Each row is a point on a tangle of strands that fork, close into loops and nearly touch. The rows are in no order.
Two points are linked if the straight distance between their rows is under 44.5. Some points are linked to none.
K_527: [ 19 -29  47 -57 -17  40 -66  23 -54  31 -19]
K_350: [-16  50  -2   8 -43   2 -52  36  71  71  16]
K_529: [ -6 -17  13 -19 -18  26  -4  24 -44   1  14]
K_354: [ 30 -17 -12   9  48 -51  43 -38  -9 -71 -19]
K_452: [ -1 -48  26  36  66  19  67  26 -69 -51   8]
K_788: [ 18 -29  -6   5  36  -9  44 -19 -38 -49  -1]
K_375: [-45 -47  55  59  38  66  63  74 -83 -13  12]
K_682: [ 15 -14  39 -50 -23  31 -58  21 -31  35 -13]
K_368: [ 10  -2 -11 -41 -27   5 -80 -25  48  57 -29]
K_206: [ -3  21  10 -23 -38  11 -55  15  28  47   3]
K_790: [-25 -24  34  41  24  36  54  53 -67 -19  26]
K_48: [ 13  -5  -2 -51 -29  11 -80 -22  29  51 -26]
K_113: [ 13 -26   2 -57 -24  14 -50 -18 -12  21 -15]
K_210: [ 15 -16 -35 -22   4 -19  10 -58   3 -29 -19]
K_738: [ 20  17 -21  27  33 -63  40 -39  22 -59 -11]
K_707: [-10  23 -37  -7 -28 -11 -21 -23  52  27  -3]
K_973: [ 29 -11   1  26  60 -64  45 -21  -8 -81 -13]
K_70: [ -2   9 -20  -4  -8 -12  20 -26   9 -19   4]
K_612: [  9  10  -8  25  24 -36  49 -14  -7 -49   7]
K_757: [ 24 -11  11  36  64 -53  53  -7 -22 -74   0]
K_499: [ 29  10  41 -46 -23  18 -87  16  13  66 -17]
K_945: [  7 -29  -7 -55 -17  16 -36 -23 -22   7 -13]
K_188: [-11 -61  40  49  85  36  74  35 -69 -49  -1]
K_582: [  3  25   7 -25 -37  10 -70  16  48  65   0]
K_217: [  4 -14 -20 -39 -17   1 -21 -31  -4   1 -11]
K_333: [-30 -49  44  49  52  52  66  53 -83 -27   9]
K_285: [  9 -37  49 -40 -12  51 -48  41 -69  25 -13]
K_526: [ 18  25  19 -28 -30   8 -90  14  50  82 -15]
K_398: [ -1 -28  32 -32 -12  44 -33  35 -58  17  -3]
K_520: [ 12 -36  -4 -14  18   3  31 -20 -46 -37  -2]
K_378: [ -8  18  -1  21   2  -9  42   6 -15 -24  26]
K_618: [-26  65  -9  21 -46  -6 -34  39  74  65  31]
K_576: [ -7  42  -1  -7 -40  -2 -62  20  63  69   7]
K_37: [-23 -60  44  49  70  46  73  47 -79 -39   5]
K_662: [ 17  26 -32  29  22 -62  33 -46  40 -49 -14]
K_271: [  0  11 -22 -26 -33  -4 -64 -18  58  59 -16]
K_797: [ -5  13 -21  -5 -19  -5   3 -17  17  -2   7]
K_963: [ -9  54 -48  39  -9 -42  24 -34  76  -8  -4]
K_598: [ 22 -15 -22  -3  29 -32  36 -44 -12 -54 -14]
K_574: [-34  76 -22  42 -43 -12   0  26  82  41  37]
K_519: [  5 -15 -32 -33  -7  -8  -3 -49   3 -16 -16]
K_337: [  9 -33   6  14  41  -7  54  -4 -49 -50   7]
K_521: [ -3 -35  12  11  26  21  43  22 -62 -30  13]
K_258: [ 27  19  33 -37 -24  13 -89  14  39  81 -16]
K_893: [-17  54 -42  35 -17 -33  19 -20  71   5   9]
K_925: [-30  71 -33  48 -38 -22   8   9  86  35  31]
K_115: [  8 -13  -3 -55 -27  13 -61 -28  11  32 -24]
K_641: [  0 -39   3  -6  20  17  29   2 -60 -30   3]
K_430: [ -4   5   9 -26 -32  15 -38   9   3  32   3]
K_694: [ 10  40 -36  33  11 -52  35 -44  52 -38 -13]
K_330: [ 20   3  33 -51 -24  25 -75  18  -4  47 -13]
K_376: [ -8  17 -35 -18 -30  -2 -39 -28  55  39 -10]
K_120: [ -7  -3   8 -27 -27  19 -17  16 -18  15   8]
K_441: [ -6 -39  27 -20  -8  41  -7  31 -62   2   1]
K_764: [  4  13 -17  15   5 -27  36 -23   6 -32   7]
K_447: [-26  64 -37  41 -28 -26  21  -8  75  15  23]
K_990: [-31  70  -9  31 -50  -7 -16  38  73  56  39]
K_997: [  5 -41  20  26  59   3  60  11 -58 -52   8]
K_540: [ 14  -3   3  28  42 -37  54  -8 -24 -59   4]
K_195: [  1  47 -48  39   6 -52  28 -43  68 -28  -9]
K_659: [-12 -26  24  33  27  25  55  36 -62 -31  19]
K_379: [-11  15 -24  -9 -23  -4 -10 -22  31   8   3]
K_670: [-38 -23  43  54  25  50  56  74 -75 -12  26]
K_42: [ 17 -17 -29 -17  16 -19  25 -49  -6 -40 -13]
K_399: [  0   0 -25 -31 -25   1 -26 -31  22  15 -10]

A piece is two or more points that can be reached from each other along the links. Count, over all rows, the pieces, the separate loops (a circle has one, a figure eight two, a Y none), the forks (points with three links) and the tips (points with one).
pieces | 3
loops | 4
forks | 3
tips | 1

A fork is a point with three links, a tip a point with one. Leave the first point through the second and follow the links. Name the first fork or tip that comes.
K_527 / K_682 | K_582
K_376 / K_271 | K_217
K_893 / K_963 | K_738
K_757 / K_540 | K_379
